Each row is a point on a landscape with many valleys, with its height.
From any point a ball rolls to the lowest of the 2 points nearest to it. It stops when none of these is lower. Distance is the straight distance between rows; heights are no part of it.
vetan: [113 160 152 115 166 127 127 145 134 128 122 145  83 106 149 147 115 145
 108 147]  (h 358)
supi: [153 132 105 136 134 125 108 108 127 167 150 167 132 132  85 141 159 189
 127 150]  (h 369)
Koto: [137 144 146 150  85 110 104 104 127 134 120  90 167 186  99 123 125 121
 111 107]  (h 552)
tadun: [151 157 119 138 182  81 126 128 122 141  82 119 120 189 116 122  62  28
 151  86]  (h 705)
vosub: [ 65 114 154 138 103 116 158  99 155 115 160  88 169 143 152 144 154 128
 121 141]  (h 436)
vep: [142 128 113 126 145 161  97 167  86 102 120 173  75  76 111 110 116 172
 132 119]  (h 543)
Zug: [116  97 134  92 117 173 130 162 145  91 118 121  88  75 160 136 126 172
 133 170]  (h 539)
nosol: [111 170 157 124 106 150  83 102  82  86  80  52 147 144 175  59 108  79
 126  93]  (h 641)
pazu: [112 158 137 112 143 123  85 144  90  54  74  78 118 122 185  78  95 116
 129 109]  (h 781)
masug: [159 176 124 121 175  75  92 134  95 120 103 160  87 147 118 129  70  98
 142  79]  (h 437)
pap: [156 176 123 125 141 117  76 145  84  91  98 123  99 108 118 116  76 150
 152 107]  (h 664)
Vosip: [163 127  77 135 212 111 127 147 109 168 125 203 106 124  82 128  84  71
 138 108]  (h 344)
mis: [108 151 131 145 107 116 137 106 133 181 141  89 162 178 136 149 141 120
 106 132]  (h 493)
par: [164 107 100 133 107 154  91 135 120 146 153 169 128 112 105 134 169 213
 131 167]  (h 399)
susa: [101 130 114 116 178 108 189 133 138 141 128 151  97  89 127 130 112 105
 147 109]  (h 531)
naki: [113 102 131 128  99 119 154 141 138 120 126 137 124 105 120 122 146 162
 120 127]  (h 536)
vir: [105 134 125 141 130 107 151 118 144 162 141 123 138 144 106 152 134 147
 123 145]  (h 438)
Tuza: [139  79 117 108 110 146 141 127 146 177 194 201  96 101 123 172 176 167
 132 165]  (h 483)
Buzig: [131  60 118  98  90 117 130 120 155 154 204 160 103 114 156 187 174 185
 125 161]  (h 463)
Miza: [138 171 126 134 148 121  93  86 125 171 140 116 160 165  84 144 120 138
 112 144]  (h 371)
Levo: [118  92 159  93  82 138 171 138 157  85 131 134 116  68 179 115 161 144
 148 153]  (h 558)
tibe: [151 144 132 153  44 164  67 100 105 135 135  41 190 179 167 117 152 119
 117 103]  (h 785)
tulit: [164 144 126 135 135  93 110 114 129 163  98 142 123 181  58 125  96 101
 121 112]  (h 606)
Lona: [111 112 140 127 128 140 187 126 145 102 155 157 112  66 131 138 148 145
 164 120]  (h 58)
nor: [141 166 165 129 122 113  73 101 108 109  98  90 122 183  89 115  72  84
 133  89]  (h 503)
ridus: [141 154 141 119 119 126 106 115 126 134 139  99 170 125 123 134 124 142
  86 132]  (h 155)
tuz: [118 110 105 130 189 162 161 138 120 169 175 212  86  82  90 152 127 113
 150 131]  (h 237)
ribot: [ 91 115 154 103 116 147 142 115 166 138 150 107  99 120 154 170 138 168
 129 173]  (h 422)
fitim: [169 142  96 127 174 128 104 132 105 184 125 216  88 126  72 112 127 125
 119 122]  (h 709)
Gaden: [150  82  88 152 160 116 182 143 154 170 136 185 123 137 100 143 156 111
 122 108]  (h 231)
dilu: [107  76 136 119  99  93 195 126 168 129 154 150 136 113 153 139 169 126
 126 125]  (h 487)
vemu: [100 120 145 132  93 130 127 141 135 106 118 100 146 126 136 122 134 157
 109 153]  (h 508)
Rodal: [109 124  94 136 203  95 183 141 133 144 103 141 109 126 124 122  91  73
 150 105]  (h 469)
Lefu: [126 153 135 131  95 189  57 123  84  64  69  38 162 154 176  56 111  63
 138 108]  (h 584)
laneb: [121 141 125 126 101 143 113 155 110  68  78  69 150 116 152  83 113 138
 146 144]  (h 674)
nam: [128 100 108 157 152  96 187 142 173 168 124 139 165 171 130 152 138  79
 122 137]  (h 439)
Vur: [117 114 117 129  87 165 113 170 125  68  86  56 178 131 176  87 135 123
 133 170]  (h 706)
dati: [124 169 153 139 114 126 135  90 125 147 107  76 160 172 153 106 140  77
 104  87]  (h 739)
pega: [ 67 138 164 150  93 144 125 124 133 104 128  78 163 147 155 123 137 128
 108 146]  (h 479)
lunip: [126 154 152 146  82 146 107  93 119 122 119  59 178 168 163 108 156 112
 108  97]  (h 764)
sifo: [114 146 144 120 126 127 143 151 119  85 106 124 108  79 153 108 116 148
 143 133]  (h 614)
foten: [127  64  93 125 122  92 199 122 159 163 178 160 143 115 134 154 169 125
 133 110]  (h 397)
tafi: [133 103 122 112 129 182 120 175 114 105 119 159  69  67 136 124 132 179
 134 145]  (h 526)
pof: [113  76 129 118  91 104 138 121 150 109 187 110 154 120 166 159 170 170
 109 143]  (h 309)
fiz: [129 109 115 132 141 175 123 149  87 139 153 201  79  82  84 116 139 160
 125 117]  (h 562)
Fovoz: [ 83  83 155 125  81 124 146 112 155  78 158  84 167 123 184 134 169 149
 128 153]  (h 381)
rubun: [137  80 119  92 102 166 127 142 156 108 152 106 124  84 166 150 157 191
 130 171]  (h 551)
Vare: [145 136  95 143 159 110 110  92 138 194 145 157 147 171  73 147 142 151
 127 155]  (h 311)
sidaz: [108  68 150 104  66 115 174 132 166 104 163 144 122  94 167 145 165 145
 142 148]  (h 533)
fepop: [ 77 160 152 113 152  97 122 137 100  79  89 106  98 117 187  94 101 111
 125 109]  (h 738)
Lote: [120 148 150 148  88 170  99 110 114  83 102  47 189 145 182  83 154 107
 119 122]  (h 752)
nid: [146 154 135 127 103 170  60 144 104  74  82  50 165 148 152  87 100 105
 113 126]  (h 524)
zesi: [149 100 116 141 103 119 144 142 120 138 140 176 130 112  87 123 151 155
 112 109]  (h 570)
fak: [139 147 132 112 145 116 108 126 122 143 135 146 144 115  97 128 115 144
  80 142]  (h 214)
Sir: [103 161 143 121 165 110 141 133 133 147 111 124 112 133 139 134 107 110
  96 125]  (h 299)
mafip: [ 95  88 122 117 166 124 211 121 175 140 142 158  98 104 131 149 134  98
 155 126]  (h 579)
felu: [112 131 161 100 110 136 155 141 139  69 113 107 133  69 187 102 139 134
 146 156]  (h 585)
Buv: [146 175 149 145 136 122 126  96 132 166  86  86 138 202 137 117 114  37
 117  78]  (h 710)
Bon: [161 137 130 146 113 102 143 130 132 129 110 152 133 134  87 122 128 132
 125 100]  (h 605)
pigi: [151 104  63 151 220 116 166 168 127 157 104 173 107 124 116 129  80  63
 159 107]  (h 400)
tigis: [107 134 137 123 138 130 149 124 149 147 154 146 113 104 116 165 131 160
 135 164]  (h 398)
duvib: [125  64 100 143 155 163 164 122 145 177 201 217 109 117  91 165 174 131
 138 137]  (h 594)
Loga: [115 186 156 142 123 102  96 124  92  86  92  93 125 152 126 102  78 100
 146  99]  (h 462)
lufi: [152 120 109 135  84 150  74 145 120  98 123  75 183 146 128 124 136 173
 110 161]  (h 451)
tem: [169 114 108 127  96 139  76 143 121 124 136 127 158 126 112 128 149 194
 107 167]  (h 420)
dafo: [112 113 132 149 115  86 185 119 162 139 136 127 164 153 142 135 163 108
 125 120]  (h 550)
Gisaz: [153 127 117 151 143  92 162 131 142 149  90 145 126 164  91 120 119  92
 130  93]  (h 642)
bitog: [151 155 138 132 118 106  97  99 127 171 116 104 155 200  73 134  99  80
 114 109]  (h 586)
mafup: [171 151 106 124 175  91 110 134  98 142 114 186  93 129  77 125  76  90
 150  82]  (h 391)
Veba: [126  76 136 112 102 193 142 153 136 116 155 175  63  75 133 148 155 175
 147 151]  (h 512)
kon: [115 108 125 123 145 161 173 134 126 134 174 185  91  62 108 147 137 135
 151 117]  (h 173)
gesim: [131  93 107 132 151 168 137 123 114 165 181 211  99 100  80 135 166 159
 122 127]  (h 577)
beti: [124 129  98 135 195 120 144 140 120 159 142 194 104 106  78 139 105 107
 133 125]  (h 293)
zus: [165  93  81 156 183 114 170 149 163 172 108 162 143 163  99 141 125  84
 119 121]  (h 334)
pepo: [ 85 162 161 118 126 118 123 115 100 106  87  80 129 142 169  76 114  89
 104 100]  (h 692)
gisab: [140 122  97 131 176 129 155 109 153 180 171 169 131 116  96 166 153 150
 135 146]  (h 424)
nus: [152 166 142 138 149  89 134 116 133 138  79 117 121 182 116 113 101  62
 129  80]  (h 682)
vonaz: [100  95 124 127 171 145 210 141 148 130 150 194  67  78 132 142 129  84
 176 106]  (h 618)
Mele: [132 110 115 159  53 113  81 129 110 125 159  64 180 181 176 143 162 163
 116 143]  (h 838)
ninod: [177 182 157 105 156  85  64 116  99  97 101 122  98 158 119 128  66  90
 145  72]  (h 476)
nugu: [142 159 125 115 126 134 101 160 101  88  88 105 114  91 142 102  96 153
 131 130]  (h 640)
nikuf: [118  75 143  83  85 135 144 105 179 143 182 132  93 114 165 192 152 169
 137 172]  (h 443)
tabeb: [130  67 137 112  92 180 156 133 150 143 191 198  73  87 128 173 169 157
 149 143]  (h 498)
Biti: [160 160 155 123  90 124  69 103 109 120 110  88 151 166  77 118  89 118
 128 118]  (h 523)
kek: [156 145 129 126 115 155  59 140 112  85 102  81 161 139 110 107 102 148
 102 141]  (h 484)
vipo: [ 86 135 158 124 129 122 179 114 154 104 132 114 125 101 151 134 138 139
 157 142]  (h 219)
kageb: [140 128  85 137 198 118 142 108 152 193 144 153 146 152  88 155 126 121
 120 152]  (h 374)
dotug: [ 88 129 150 132  91 174 118 134 126  74 107  53 169 128 202  93 151 118
 127 164]  (h 729)
pob: [126 152 127 119 161  97 118 145 111 146 111 158 104 122 101 122  94 118
  95 121]  (h 283)
kud: [159 168 125 119 136 125  79 119 102 134 105 119 115 133  88 120 102 163
 128 130]  (h 684)
nuli: [130 112 125 117 108 105 119 115 140 135 172 106 177 126 140 150 155 168
  83 136]  (h 233)
gibin: [140 121 106 156  41 161  77 134 105 118 128  32 189 178 193 120 162 139
 129 138]  (h 809)
kub: [ 72 167 161 136 160 108 166 117 137 105 115 113 118 118 157 128 114 102
 154 130]  (h 333)
lidom: [ 95 185 162 152 137 116 129 123 114  95 106 101 133 137 135 119 101 116
 147 125]  (h 410)
gen: [170 161 112 112 152 123  63 119  96 155 118 185 101 123  66 107 110 155
 124 140]  (h 698)

For each start below, name the point where the ball stops.
Lote -> Gaden
Bon -> ridus
ninod -> Lona
kud -> Gaden
fepop -> Vare
vonaz -> Lona
bitog -> Lona
mafip -> Lona
Veba -> tigis
